Each row is a point on a tangle of strands that fork and nearly touch. The rows are in no order.
In the rows, 128 means zero.
Two points are linked if the straight distance between their rows is under 218. Some points are linked to none.
Z_974: [132 116 171 148  64 145  84  98  88 145 127 144 173 125 110 111 140 108
 119 107  95 135  77  97 166 101 180 129 122 123 153 144 122 124 132 124
 111  62  75 185 176  44 110 101  95 144 141 110 125 116 122 137 120 138
 122  91 136 121 124 107 176 162  80 121 158 105 167 121 161 116 117]
Z_39: [100 110  94 155 101 162  81  95  95 112 125 107 162 173 136 125 115 106
 158 128 147  90 158 157 145 174 130 149 114 152 166 146  74  96 141 138
 120  99 173 148 129 116 125  99 142 100 150 129 124 101 124 112 182 100
 120 155 130 144 103 113 129 161 131 143 174  92  76  99 158  94 125]
Z_62: [155  98 134 144 114 109 140 129 140 146 101 103 138 126 140 176 116 110
 103 143 106 158 126  83 162 136 126 147 112 142  97 113 108 171  94 159
 162 109 136 115 102 128 160 126 115 128 104 106 169 120 150 117  84 141
 166 113 136 137 132 143 159 118 151  83 157 125  91 121 157 127 103]
Z_10: [145 146  92  88 112  78 154 192 178 126 153 148 112 135 118 130 173 136
 178 111 103 130 111 123  98 126 158 132 124 120 123 109 161 129 145 132
 151 171 112 111  94 146 150 125 143 136 126  85  76  89 124 164 155 187
  73 142 141 119 172 161 105  88  76 104  78 158  62 147  93 188  73]
Z_730: [167 161 122 129 145 121 174 133 157 153 210 129  96 178  89 134 189 159
 183 152  66  91 144 164 128 115 130  93  83 109 132 124 116  97 153 125
  91 147 110 147 123 133 120 101 108 144 118  99  92  78 100 166 120 163
  54 108 155 160 175 164 106 125  72 130  91 184 104  74 101 158  52]
Z_806: [144 106 119 188 122 156 150  76 148  91 117  91  73 100 148 137 146 128
 144 124 130 119 139 133  95 127 125 152 135 114 138  99 104 168 166 101
  69 212 140 112 148 158 177  88 194 123 150 115 140 136 148 143 124 118
  98 104 109 152 104 110 133 127 162 163 108 106 111 164  95 163 180]
Z_655: [106 116 134  70 112  67 108 174 119 167 128  99 130 144 118 112  78 155
 122  88  72 164  67  69 118  76 207 163 162 111  72 108 150 140  84 187
 155  79 106 134 102  92 131 129 113 118  53 111 145 139 116 155  62 170
 129 109 171 150 172 131  96 126  41  99 137 171 138 124 140 152  98]
Z_531: [112 138 129  99 192  86 136 178 159 164 155 141 114 132 144 116 111 148
 114 104 167 178 185 127 162 113  72 116  97 166 141  83 131  99 138 101
 130 108 108 156 151 146 121 183 105 111 116 141 118 160 108  85 160  93
 152 111 110 120 139 133 107  97 130 170 100 171  82  94 130 104 129]
Z_390: [112  76 153  91  81 135 107  96  86 127 128 140 142 122 139 160 122 101
 114 151 143  96 123 138 137 147 118 153 110 111  97 168 132  73 136 137
 142 106 130 140 147 130 119 155  88 147 176 122 128 112 161 136 156  88
 149 149 105  76 114 137 169 150 145 108 159 111 156 107 144 113  88]
Z_916: [176 138 140  86 127  64 199 162 214 170 168 157  71 129 141 106 182  78
  66 126 139 123 103 103 156 138 110 114 134 107 107 169 160 145 136  94
  96 113 110 101 144 186  98 165  93 126  96 121 142 134 138 145  93 123
  88 132 179 128 175 148 139 114 147 125 108 217 154 130  92 116 140]
Z_858: [125 114 124 124 118 120 166 104 132 109  98 102 106  59 145 136 132 115
 106 132 172 139 134 148 120 175  83 140  94 139 135 102 164 131 156 134
 138 164 121 122 168 154 155 148 132 151 162 140 143 143 143  95 128  82
 134 124 100  96 114 133 163 130 146 134 120 135  95 126 140 124 152]
Z_471: [144 138 155 124 119  81 174  95 170 185 176 179  81 138 110 163 137 143
  88 152  98 161  80  98 163 118 127 118  99  55 107 174 139 155 171 107
  75 107 116 117 212 156 106  91  83 159  79 113 158 130 169 135  61 117
 121  93 136 138 128 116 192 127 175 113 164 156 176 107 138 114 128]
Z_380: [157 119  94 222 138 151 119 123 137 206 146  86 154 128 157 160 132  57
 110 117 102 155 181 143 151 153  88 127 123 143 136 118 135 134 177 128
 135 109 130 127 157 132 166 126 123 135 125 134 135 148 153  98 134 137
 122  57 141 101 124 127 133 143 136 138 124 143 110  21 142 118 121]
Z_542: [108 118  95 127 117 125  53 141 128  99  64  86 132  94 141 137 107 177
 138 148 180  84 146  98 115  92 145  99 143 118 112 124 125 105  73 138
 155 166 143  97 136 161 114 132 143  94 108 169 190  88 145 161 160 148
 100 146 102 173 123 146 156 131 146 140 147 116 135 118 105 133 138]
Z_819: [ 79 135 137 100 156 142 138 119  94 100 129 165  93 179  88 106  94 202
 114 119 108 138  81 139 140 106 143 118 138 126 134 145  98 140  98 169
  69 131 123 109 111 101 107  94 138 132  81  94 125 138  84 137 123 104
 214 187 134 165 117  94 105 138 160 131 157 100 152 181 157  98 160]
Z_500: [128 108 112 131 116  78  87 136 164 109  36  82 107  81 132 140 128 160
 149 162 167 127 108  46 147 107 164 113 134 106 135  93 124 166  50 134
 161 172 125  96 133 190 126 137 154  86 116 136 181  83 137 172 126 143
 133 108 125 175 130 189 145 112 119  90 131 128 110 163 120 141 147]
Z_581: [112 111 130 100 165  78 141 153 141 167 107 102 129 112 149 140  99 167
 113 120 178 177 161  80 165 131 106 126 104 152 121  69 130 116 114 132
 162  97 118 137 158 145 117 179 111 106 103 131 157 134 125  93 121  74
 175 104 132 132 138 156 132 102 113 128 139 169  76 106 146  85 136]
Z_383: [104 120 118 129  44 158  60  89  73 138 158 109 172 197  96 128  95 109
 148 123 110 102 114 134 149 170 170 166 125 138 156 175  89  91 143 147
 119  48 143 171 103  93 110  81 125 115 145 134 123  88 138 144 145 130
 146 141 158 139 124  96 140 172 104  82 192  80 105 127 164 104 115]
Z_110: [145 116 100 163 110 176 149  52  87 122 223 141 167 158 119  98 122 162
 110 125 107 140 134 190  96 128 111 121 147 132 187 139 120 121 164 128
 124 123 121 154 157  89  91  85 134 164 162 118  80 128 195 102 144  96
  95 128 105 122 131 144 121 146 133 161 142 132 212  97 121 112 134]
Z_900: [110 132  96 203 167 190  90  99 110 119  96 100 107  88 170 160 118 117
 130 147 153  60 183 171  93 136  93 163 135 105 107 142  85 147 138 110
 121 181 193  93 119 156 173 126 174 131 129 191 168 143 169 118 128  96
 115 153 101 159  66 108 134 158 182 122 152  44 128 111 160 109 180]
Z_334: [152 128 110 123  93 125 151 174 144 109 135 116 136 138 120 144 146  98
 159 113 110 151  91 128  76 132 170 148 145 145 128 120 170 129 144 139
 157 162 128  94  95 138 141 115 154 153 149  97  71 108 152 165 139 189
  93 154 131  88 149 120 106 106  85 106 105 136  92 132  96 172  86]
Z_812: [126 115 144  71  62 112  70 173  91 139 112 100 158 144 122 131  82 123
 114 118  85 138  48  58 115  76 196 157 154 140  81 140 152 132  81 186
 154  87 112 153  99  83 109 111 122 128 102 124 140 131 124 137  82 161
 156 113 146 121 146 102 135 142  74  75 159 124 154 136 155 144 123]
Z_590: [139 144  99  78 121 107 169 141 137 166 200 171 159 130  90 107 132 220
 117  92  76 175  94 152 109 116 138  94 142 118 149 134 174 105 165 135
 126 101  62 125 151  98 104 104 135 143  75 105  99 107 152 105 151 135
 115 109  98 151 175 122 112 101 100 169 138 176 177 106 106 161 116]
Z_522: [ 83 169 123 103 162 160  70 172  89 100  96 173 139 173 135 162  75 107
 164 173 157 144 160 141 106 121 114 126  75 151 128 160 131 117  86  95
 161 143 183 126  92 181 128 154 111 125 128 226  90 165 130 151 120 159
 127 147  86  92  90 105  91 116 174 120 112  50 150  92 111 162 120]
Z_930: [126 108 142  62 100  89  78 161 102 123  77 111 160  92 135 133 100 126
 113 140 157 159  68  46 114  99 194 120 164 126  67 136 193 110  66 150
 180 108 132 108 123 124 106 157 126 116 106 143 149 140 125 126  94 155
 159 119 132 100 131 126 133 112  97  88 134 162 160 133 118 130 153]
Z_702: [142 126 109 176 146 127  99 145 124 174 191 123 165 166 142 115 116  73
  98  79 114 183 159 138 161 131  96 132 131 150 127 130 127 123 150  99
 159  69 118 164 114 119 142 146  86 129 144 141  87 198 131  91 150 157
 102  80 152 110 139 139 108 132 120 161 104 148 130  29 145 152 101]
Z_463: [149 105  85 194  99 163 150  61 126 113 105  60 116 112 160 151 122 141
 159 124 119 111 161 131 100 163 155 148 153 132 160 105  80 148 210 118
  68 184 141 130 144 110 158  54 165 115 142  78 127  80 189 131 176 132
  84 110 115 156 115 125 162 120 141 139 111 123 103 108  88 168 134]
Z_841: [162 104  95 235 116 150 126  87 156 161 106  79 122  73 165 145 143  60
 102 128 123 111 184 137 150 159  82 125 124 123 162 114 143 156 173 128
 105 157 125 135 153 130 186 105 138 131 132 131 165 115 161 120 156 130
 100  64 119 142 114 140 152 149 165 124 112 111 128  56 135 148 155]
Z_219: [ 57 154 131  73 184 148 125 150  92  78 147 195  99 184  95 105 107 203
 114 116 130 147 107 167 112 104 121 132 128 146 152 171 120 129  96 140
 103 129 130 118  86 120 109 119 137 127 113 138  93 160  80 129 161 113
 196 180 114 128 125  92  98 134 160 136 137  86 164 161 153 105 158]
Z_336: [106 127 142 170  95 205  69  32  76 159 181 128 180 120 137 127 109  75
  90 160 152  60 171 190 121 160  93 126 157  96 133 189  80 115 175 113
 143  93 158 150 150 117 127 142  93 163 181 173 121 143 183 127 167  91
 123 145 136 103 112 135 141 173 157 121 151  70 227 108 148  81 130]
Z_583: [ 88 115 152  77 104  91 106 103 112 140 108 167 122 113 112 118  99 209
 112 112 111 169  71  79 141  75 192 102 119  96 121 145 166 129 100 140
 111 111  87 135 196  90 104 104 116 142  52 117 169 125 127 129 107 133
 137 108 112 165 132 119 169 110 107 116 167 139 181 167 142 125 151]
Z_907: [112 142  90 166 165 161 105 154 119 118 142 116 151 117 152 138 130  96
 178 126 165 147 199 175 100 145 105 131 116 140 132 129 154  96 150  94
 142 152 162 123 143 161 154 152 150 110 153 175 100 128 116  96 173 126
 104 125  90  96 102 106  85 113 139 173 102 146  97  81 106 121 127]
Z_563: [126 166 101 147 113 156 105  96 117 104 149 122 120 163 120 112 112 204
 124 115 115 133 146 149 116  84 125  79 131 130 149 126 121 127 115 131
  99 153  96 133 153 122 115  80 138 120  97 134 139 125 121 125 169 154
  80 103 124 202 160 140 116 122 163 207 129 139 176 122 108 169 131]
Z_32: [156 157 160 189 132 148 123 128 126 125 113 126 134 201 101 123 133 110
 121 107 117 140 132 115 164 120 156 131 145 134 107 120 102 156  94 147
 106  98 111 138 110 113 128  91 135 125 130 124 130 152  86 133 102 149
 145 108 166 159 125 104 110 152 158 146 140 118 125 151 141 146 142]
Z_633: [115 103 122 136 150 102 126 115 134 154  75  86 125  65 154 150  99 146
  96 132 187 148 165 108 159 167  90 123  89 146 133  86 166 123 135 107
 160 124 115 136 192 152 134 158 111 138 129 171 162 145 139  82 130  72
 159  73 104 110 121 136 176 117 144 124 124 115  84  80 161 109 165]
Z_831: [134 125 124 110 115 128 149 154 117  94 110 120 142 123 136 160 115 133
 129 149 142 126 123 121 132 139 125 162 109 150  94 137  97 161  98 177
 170 134 180 105  84 122 155 119 136 103 136  95 152 119 120 100 105 135
 159 174 118 117 103 145 150 112 152  74 158 110  75 161 151 104 113]
Z_268: [146 131 140 175 119 200 114  31  81 142 204 134 170 123 133 114 136  98
  90 157 130 107 147 196 107 137  91 120 148 114 158 166 123 131 163 125
 146 112 124 165 163 106 116 124 100 177 190 155 101 154 193 114 137  89
 103 125 125 101 120 140 130 167 147 140 137 105 246 104 133  93 137]
Z_515: [124 147 120 109 125 136 131 180  98  77  96 144 149  93 162 138 132  94
 136 169 172  88 138 150 104 155 113 151  96 136 105 147 111 129  99 151
 175 151 201 127  90 132 152 146 128 108 173 133 134 143 122 106 118 134
 129 195  94  82  79 151 142 114 146  84 133  97  89 146 131 113 103]
Z_580: [142 160  97 114  94 121 141  95 128 149 172 150 141 136 117 115 123 236
 115 117  81 137 107 142 122  97 133  73 118 100 145 118 128 117 152 139
 118 119  75 124 158 108 108  93 133 138  70 105 125  89 167 109 162 146
  81  96 109 193 183 145 136  99 123 186 141 162 171 117  96 182 108]
Z_447: [109 120 154 102  54 153  61 118  59 139 153 124 170 160 100  99 106 100
 127 113  95 115  78 111 149 128 175 161 151 145 151 157  98  88 132 146
 123  37 100 199 112  37  80 103 116 128 146 138 115  97 115 136 113 113
 166 111 165 116 132  66 151 180  75  88 164  93 150 155 161  97 143]
Z_85: [133 145  89 123  90 139 125 137 126 126  60  55 158 124 104 135 106 173
 220 111 147 122 124 110 103 144 205 144 189 147 134  93 120 117 207 145
 132 126 131 129 155 100 127  84 174  79 104  89 149  38 140 110 165 155
  90 126 146 158 140 113 139 132  67 109 150 123  67 137 105 160 142]
Z_432: [135 125 114 153 116 134 163 101 174  75 129 127  79  98 133 108 166  76
 164 131 128 130 116 155  86 134  85 167 116 125 176 102 137 156 172 103
 108 227 139 115 116 178 166 110 191 141 193 102  93 129 137 143 142 120
  93 139  98 108  96 118 118 126 132 132  74  96 113 186 103 166 164]
Z_808: [152  81 178  98 110 139 195  90 122 126 157 162 118 135 109 107 163 112
  77 101  76 117  73 136 161 148 126 137 143 113 145 166 122 124 144 140
  89  97  80 148 101  91 116 121  90 162 169  63 108 133 124 145 111 111
 164 149 161  88 130 132 148 158 107  92 134 139 174 147 146 124 107]
Z_700: [142 126 105  75 155 102 199 163 153  97 156 171 102 113 141 103 179  75
  85 102 121 169  98 164 117 161 107 121 144 136 146 151 192 130 133  99
 109 161 131 115  86 131 135 174 116 140 139 122  79 177 128 120  94 139
 115 161 142  69 130 101  76  90 124 140  78 193 144 120  89 148 145]
Z_93: [139 175 160 168 151 162 150 144 134 111 127 154 123 181  97 123 127  92
 119 117  95 140 106 129 128 127 114 123 122 135 109 137 121 191  87 132
 131 125 128 107  69 129 148 114 152 136 124 140 113 190  76 134  91 175
 154 127 154 145 125 113  96 151 173 127 122  85 147 170 145 148 149]
Z_986: [ 91 169 143 110 178 158  74 164 123 119  97 183 129 153 166 147  95 124
 139 173 171  95 178 152  95  92 101 114  67 152 117 154 106 124  97 124
 149 167 203 133 121 176 120 118 100 113 125 206 139 163 122 127 141 122
 100 158  74 114  84 134 118 109 193 131 130  35 148  96 131 115 104]
Z_644: [127 100 118  76 108  80 130 159 138 136  86 111 124  71 113 122 117 114
 128 113 130 184  46  68 126 116 188 130 151 143 110 101 199 145 103 133
 155 137 133  94 141 140 116 150 149 126  96 106 150 128 125 124  92 160
 156 132 143 106 140 132 138 103  74 104 128 160 119 162 116 135 157]
Z_821: [130 127 143 172 142 139 145 112 126  98  47  72 122 105 165 135 131 139
 137 155 184  73 182 125 122 150 129 126 129 146 126  72  97 120 116 152
 107 156 152 107 161 132 130 130 136 116 152 111 166 104  98 135 102  78
 139 157 147 122  89 131 121 128 140 153 130 140  68 163 111  68 143]
Z_492: [108 111  69 147 112 111 150 116 132 101  73  51  90  22 162 154 117 181
 132 114 164 109 151 130 105 171  92 140 112 128 138  75 134 146 175 126
 146 190 132 114 183 157 164 120 163 100 150 128 162  86 151  91 153 109
 100 118  90 134 117 143 157 127 118 148 113 141  73 125 113 140 161]
Z_560: [143 133  88 149 138 109 147 166 149 161 185 117 162 156 139 109 126 127
 136  74  81 168 139 128 139 124 102 116 122 165 139  82 104 119 144 126
 144 101 124 164 100  86 146 134 107 123 114  95  93 147 108 103 129 148
  95  97 136 138 168 135  79 124  98 180 100 156  87  67 146 144  90]
Z_137: [127 146 130  98 115  86 107 136 186 171  95 110  98 113  99 112 156 151
 152 142 110 145 135  89 147  81 136  90 111 112 132  91 151 128  91  90
 130 136  70 122 153 174 116 178 143 115  62 155 170 104 101 167 118 165
 109  89 139 185 191 156 140 111  78 150 115 180 126 158  87 177 134]
Z_307: [163 118 119 192 135 141 153 127 138 163 122  80 146 119 166 186 121  94
 107 149  97 145 152 130 123 131  99 125 109 160 108  93 110 149 135 175
 147 121 148 111 130 115 156 127 116 148 108 102 150 123 166 112  70 129
 145 110 138 109 133 115 125 116 136 125 144 143  86  68 142  93  98]
Z_245: [ 88 149 129  98 172 146 143 153 106  72 155 204 107 166 126 104 149 151
 138 132 118 139 128 201  97 119  99 137  98 151 171 168 123 123 116 120
 113 170 154 134  91 122 128 123 126 128 148 141 101 156 102 126 150 109
 139 157  92 112 126 116  94 121 168 152 118  80 157 148 143 118 119]
Z_619: [132 112 166 103 144 140 121 100 144  71  53 136 110  58 107 126 105  98
 129 164 149  70  72 103 109 156 107 122 120  97 103 139 135 172  81 100
 157 164 152  84  99 177 114 168 171 127 152 174 131 169 132 116 123 133
 154 150 117 138  93 131 155 143 162  76 117  47 133 211 153 133 179]
Z_274: [137 140 168 178 181 156 125  98 115 150 185 152 137 173 107  92 122 129
 101 112 153 157 154 148 171 122 119 128 182 131 151 105  97 134 150 118
 105  67 103 161 145  91 120 115 156 151 162 130  94 172 122  76 175 101
 200 114 125 137  96 116 135 156 160 142 115 136 139 136 156  91 178]
Z_112: [112 130 129 117 163  92 132 207 126 122 115 147 131 145 148 110 110 151
 122 114 104 161 117  82 138  82 112 114 107 176 125  90  98 161  76 158
 152 124 153 134  73 104 136 138 103 105  72 105 142 159  70 147  76 138
 147 143 143 143 157 138  92  98 125 152 119 121  93 138 145 113 110]
Z_989: [137 108 128 112 110 132 173 142 131  93 177 139 119 148  99 138 155  67
 152 130  77 161  63 158  92 160 137 166 125 144 162 145 151 145 157 132
 155 170 134 119  64 129 145 110 139 175 176 100  57 104 169 178 113 150
 130 148 140  78 158 104 111 124  84  86  96 107 125 149 118 152  92]
Z_207: [156 112 106 202 120 112 125 128 187 138  92  98 115  71 170 139 151  84
  99 133 156 108 184 112 153 135  79 118 105 123 141 102 131 162 128 136
 130 176 125 138 127 167 183 129 127 112 124 139 176  96 152 135 170 145
  90  95 112 155 127 172 147 124 166 121 114 118  99  91 123 153 131]
Z_367: [134 122 173 105  99 138 151 111  81 145 202 185 157 145  97 122 138 106
  62 104  84 143  71 144 148 151 142 153 136  90 110 199 137 133 147 120
 142  60  88 155  88  78 117 123  92 161 153 121  91 151 141 136 114 134
 176 117 143  81 131 129 151 145 113  77 135 127 209 141 138 136 101]
Z_279: [ 91 119 138 129  83 191  66  92  61 145 145 119 180 129 128 157  95  79
 102 165 167  92 164 153 124 162 124 148 156 123  86 171 112  80 150 127
 156  68 156 147 140  91 106 169 108 153 182 161 110 135 159 116 142  97
 184 146 124  63 111 105 145 159 136  97 147  98 162 119 147  69 122]
Z_640: [140 132 164 162 174 130 159 152 127 111  79 121 133 132 173 123 140 104
 138 146 159  92 142 104 118 129 135 112 149 147 100  82 111 138  93 140
 128 132 172  85 104 134 125 152 136 123 135 115 144 147  57 135  64 114
 147 177 158  92  87 119  84 115 133 143 128 145  84 185 119  63 139]
Z_734: [110 141 119 127 149 123 164 160 154  74 141 174  96 139 117 102 169  95
 173 129  82 137 106 170 119 128  91 151  91 152 182 128 126 151 125 104
 112 200 151 136  80 131 155 105 153 125 168 101 109 137  87 146 128 127
 116 137  98 106 123 125  95 113 138 152  93  78 106 176 138 155 133]
Z_880: [169 137 176 194 105 138 102 101 115 158 108 119 145 166 105 125 139 106
 110 119 108 131 117  78 193 112 191 120 156 112  97 128  95 148 115 144
  99  62  91 159 153  75 114  90  96 129 128 111 147 136  99 135  88 143
 143  89 172 147 126 113 146 154 118 129 156 123 145 137 148 142 128]
Z_431: [ 94 152 124 135 140 150  53 143 125 109  80 123 135 153 161 150  87 171
 115 159 178  74 174 119 121  86 113  96 111 149 112 140  99 134  72 147
 134 158 187 117 118 155 118 116 116  97 106 188 179 140 121 137 143 132
 114 156 107 167  99 140 127 121 193 134 167  53 133 111 137  97 128]
Z_617: [127 138  61 133  86 141 139 136 140 120  78  75 169  68 139 142 119 171
 165  98 158 118 134 125  98 161 135 116 157 151 140  86 137 124 189 141
 166 144 130 117 159 112 145 119 163  97 117 110 143  59 147  82 187 148
  92 120 106 139 151 138 143 134 103 148 131 151  86 116 105 155 137]
Z_208: [133  95 162 141 153 137 103  87 139  93  36  87 128  64 137 146 100 126
 115 188 160  39 116  95 118 167 109 114 133 106 103 116 116 146  68 104
 154 153 161  86 128 159 123 154 155 135 156 177 163 151 139 122  99  87
 165 139 112 145  83 120 165 162 161  90 140  38 115 159 170 100 176]
Z_650: [153 148 169 153 164 173 142 139 118  94 103 150 136 104 176 114 149  67
 144 160 155  87 140 155  68 123 108 110 161 135 125 124 150 123 106 124
 115 155 177  76  97 150 129 180 124 169 161 155 108 169  86 139  81 141
 110 201 120  76  82 103  79 124 147 136 109 120 147 177 127  95 139]
Z_574: [116 137 106 111 128 145 129 104  83 131 211 172 158 141 120 123 117 186
 101 116 116 189 116 177  90 116 127 117 149 130 158 161 167  97 161 120
 149 107 102 131 159 100 100 106 131 163 127 144  77 135 183  96 169 104
 134 128  85 114 148  99 113 110 139 171 138 145 205 103 113 122 131]
Z_944: [135 108 138 131 129 105 176 118 149 144  88  92 104 118 101 116 135 128
 155 115 118 167  98  90 141 119 189 124 144 139 124  89 149 146 135 121
  91 143 124  93 160 141 119 125 157 114  88  79 154 108  99 155  80 127
 157 134 166 139 127 112 110 100  89 137 125 177  92 185  91 122 158]
Z_281: [119 144 195  98 143 169 126 101  84 133 171 196 155 142  76 121  99 101
  84 113 125 115 123 144 143 161 118 134 159  71 105 195 101 125 142  99
 134  43 102 152  91  62  99 161 107 143 160 162  82 172 126 107 156 116
 207 119 149  95 133 117 145 153 154  85 124 109 216 179 144  99 135]
Z_760: [143 168 110  90 112  98 149 152 166 133 166 154 108 158 109 127 194 171
 196 144  96  78 131 154  89 127 166  99 106 108 132 119 131 100 153 138
 130 172 105 123 113 145 145 102 142 150 110  97  72  59 109 171 191 181
  54 142 138 158 180 170 120 116  78 102  84 152  83 137  80 186  55]
Z_437: [134 148 101 158 165 105 150 198 146 135 162 129 143 130 163  86 135 132
 114  96 104 157 151 120 115  88  85  98 130 180 148  69  93 150 116 135
 148 130 149 161  91  65 145 134 102 118  99  98 123 183  79 114  97 144
  98 117 140 137 168 142  74  97 117 188  79 147  88 111 138 117 103]
Z_359: [113 103 150  83 104 118  50 116 121 144  77 107 146 127 139 138  91 178
 122 147 143  96 144  68 145  70 151  89 116 123  95 137 141  70  67 153
 148 112 103 144 162 138  79 149  99 107 100 155 186 105 133 152 141 121
 112 112 110 163 139 146 151 135 116 123 152 131 169 114 126 122 111]
Z_586: [145 103 117 173 119  83 117 130 192 118  60  89  99  79 150 143 140 129
 130 154 139 131 149  72 160 118 109 116  98 122 149  72 119 174  90 116
 125 180 119 130 134 170 157 140 137  89 108 135 177  77 141 161 135 130
 122  84 124 186 147 172 135 101 150 133 116 120  78 148 124 153 136]
Z_783: [114 101 111 172 149 153 105  90 122 105  70  92 104  47 145 167 124 100
 122 153 163  58 149 138 127 172 101 177 133  91 100 142  96 156 131  94
 148 164 162 102 123 163 162 131 161 128 161 181 171 123 174 115 142 106
 137 139  91 134  63 129 189 167 169  89 143  49 121 122 160 127 164]
Z_994: [ 97  94 151  72  81 125  70 104  95 140 133 150 131 161 134 134 106 163
 132 131 124  77 140 127 142 101 145 132 107  96  96 177 137  49 114 149
 116  96 100 144 161 136  93 133  87 128 139 112 157  93 140 145 169 102
 109 138 101 120 125 149 148 145 117 125 167 129 167 109 141 129  71]
Z_475: [114 152 150 127 148 158 128 135 134  83  89 156 111 126  80 126 116  74
 148 132 109 127  82 131 125 140 111 138 114 125 124 139 141 177  88 100
 142 143 132  88  67 167 131 147 177 132 139 168 113 176  91 139 109 163
 159 134 134 130 114 100 119 141 161 116 111  54 139 207 143 154 177]
Z_961: [117 147 115  94 170 122 110 158 139 127 131 127 132 112 138 127 135 134
 160 119 176 148 197 144 133 113  97 108 107 141 116 111 155  77 130  82
 141 136 130 130 150 166 126 182 123  94 129 175 120 129  91  93 169 122
 114 121 100 116 128 127 107 100 131 181 106 180  95 102  96 131 109]
Z_534: [126  99  99 158  91 136 110  79 113 124  81  69 117 122 113 151 125 138
 197 109 112 126 123 114 125 153 201 169 149 134 155 112  95 134 188  98
  90 151 124 131 178 106 144  59 174 120 137  86 142  67 163 143 160 119
 104 114 125 155 111 100 172 131 100 136 137 106  74 141 110 165 132]
Z_681: [120 139 136 127 106 159 106 148 115  70  93 134 143 110 155 116 145 114
 137 170 172  57 144 155  69 117 125 131 146 135 115 148 121 101 101 153
 123 175 190 100 110 140 122 139 127 126 178 130 140 128 115 155 129 136
 103 223 109 106  81 123 122 139 153 124 136  96 120 175 112  98 117]
Z_288: [ 97 140 129  93 154  68 118 187 121 157 127 118 132 161 138 123  87 177
 132 108 126 179 127  66 133  73 159 139 138 122  67 100 117 142  69 170
 172  84 141 118  84 121 129 162 104  98  53 123 147 146  93 163  65 149
 149 126 168 153 157 157  87 106  89 113 134 182 115 125 126 102 100]
Z_919: [109 136 154 148 187 114 144 143 116 129 173 155 111 202 103  97 131 168
 147  91 169 151 159 154 169 127 152 168 152 128 130 112 100 104 141 126
  93  92 118 146 135 115 129  99 155 104 142 105 103 129  76  97 183  89
 185 138 127 137  90 126 102 141 139 141 131 149  79 140 146 104 141]
Z_164: [171  84 159 108 102 109 204  94 129 142 198 143  98 141 117 126 177 114
 116 126  95 106 100 147 143 145 114 142 136 114 161 155 138  97 173 146
  81 102  82 143 141 114 106 115  72 167 187  48  97 110 147 167 109 104
 116 136 166  71 137 152 143 138  96 112 130 172 150  74 126 129  73]
Z_962: [141 108 113  66 158  87 201 156 181 152 166 166  88 117 124  96 178  91
  61  70 110 169  76 142 156 165 127 120 158 135 131 181 179 131 137  85
  73 124 108 126 116 139 109 163  97 136 113 109 111 170 120 124  89 119
 135 154 159  90 148  97 116 123 116 122  95 198 164 115 112 128 158]
Z_895: [143 129 133 115 110  96 145 125 166 184 114  97 109 116  92 118 150 146
 165 128  84 149 137 107 153 114 167 111 122 114 132  84 128 133 135 117
 101 119  77 144 169 121 126 150 134 115  64 107 160  91 123 148 102 140
 123  87 149 183 187 146 133 108  61 149 130 195  99 153  95 165 121]
Z_525: [105 156 121  37 151  82  99 168 144 129  99 145 117 109 109 111 137 172
 167 132 156 147 162 116 135  99 121 103 115 125 117 115 179  90  92  84
 149 138  95 118 126 180 123 193 124  86  83 178 140 114  84 124 151 158
 106 118 115 155 156 152 119  92  96 160 101 184 125 144  74 179 125]
Z_763: [112 132 106 128 139 123 111 161 111 117 123 122 146 169 124 105 127 147
 200 101 152 118 160 144 149 144 149 141 111 155 140 113  96  87 132 141
 122 108 151 151 126 113 128 102 137  83 133 104 119  92  78 104 177 110
 111 140 132 148 124 130 103 132 109 155 142 135  48 125 145 116 110]
Z_485: [178 120 133 110 128  97 200 110 153 135 228 157  92 169  87 136 195 148
 146 140  87 112 114 161 132 125 111 134 117  88 151 161 147  96 181 142
  78 127  97 136 135 144  96  87 100 155 155  75  87  87 153 166 117 119
  75 115 153 121 152 156 134 127  96 124 121 189 141  62 110 140  72]
Z_877: [138 151 192 140 196 166 150 103 124 138 170 178 140 156  97 101 112 100
  86 110 138 114 147 166 143 146  80 123 155 113 136 133  84 147 132 118
 118  69 104 149  96  86 117 151 146 150 162 144  85 201 116  79 167  92
 207 126 140 138 113 125 125 156 166 117 115 109 164 161 164  83 158]
Z_407: [168 153 137 115 118  82 171 144 196 193 173 147  89 141 117 159 147 114
  80 155 105 158 101  95 148 115 123 113 106  85  86 168 152 149 149 122
 115 104 110 108 179 185 100 129  94 136  67 124 160 126 168 154  60 138
 106  99 155 138 162 127 159 114 140 113 149 193 153 101 108 122 119]
Z_116: [136 141 136 112 194 145 170 146 123  90 146 170 113 118 152 107 159  66
 122 132 132 154 128 176  97 144  88 110 145 140 149 139 167 124 121  92
 106 152 147 113  83 135 133 190 117 159 156 157  72 196 107 113  81 129
 138 163 132  66 110  84  57 111 138 147  82 162 157 137 113 117 151]

A fork is a point with three links. Follow the links from the first point to the second and name the forks in between, in order.
Z_574, Z_500 => Z_542
Z_522, Z_62 => Z_542 Z_380
Z_916, Z_522 => Z_650 Z_380 Z_542
Z_112, Z_492 => Z_961

Follow the links from the first point to the second, and from the first to the third. Name the last point that the two ways share.
Z_986, Z_560, Z_831 => Z_380
Z_522, Z_930, Z_640 => Z_380
Z_116, Z_986, Z_994 => Z_542
Z_407, Z_994, Z_986 => Z_542
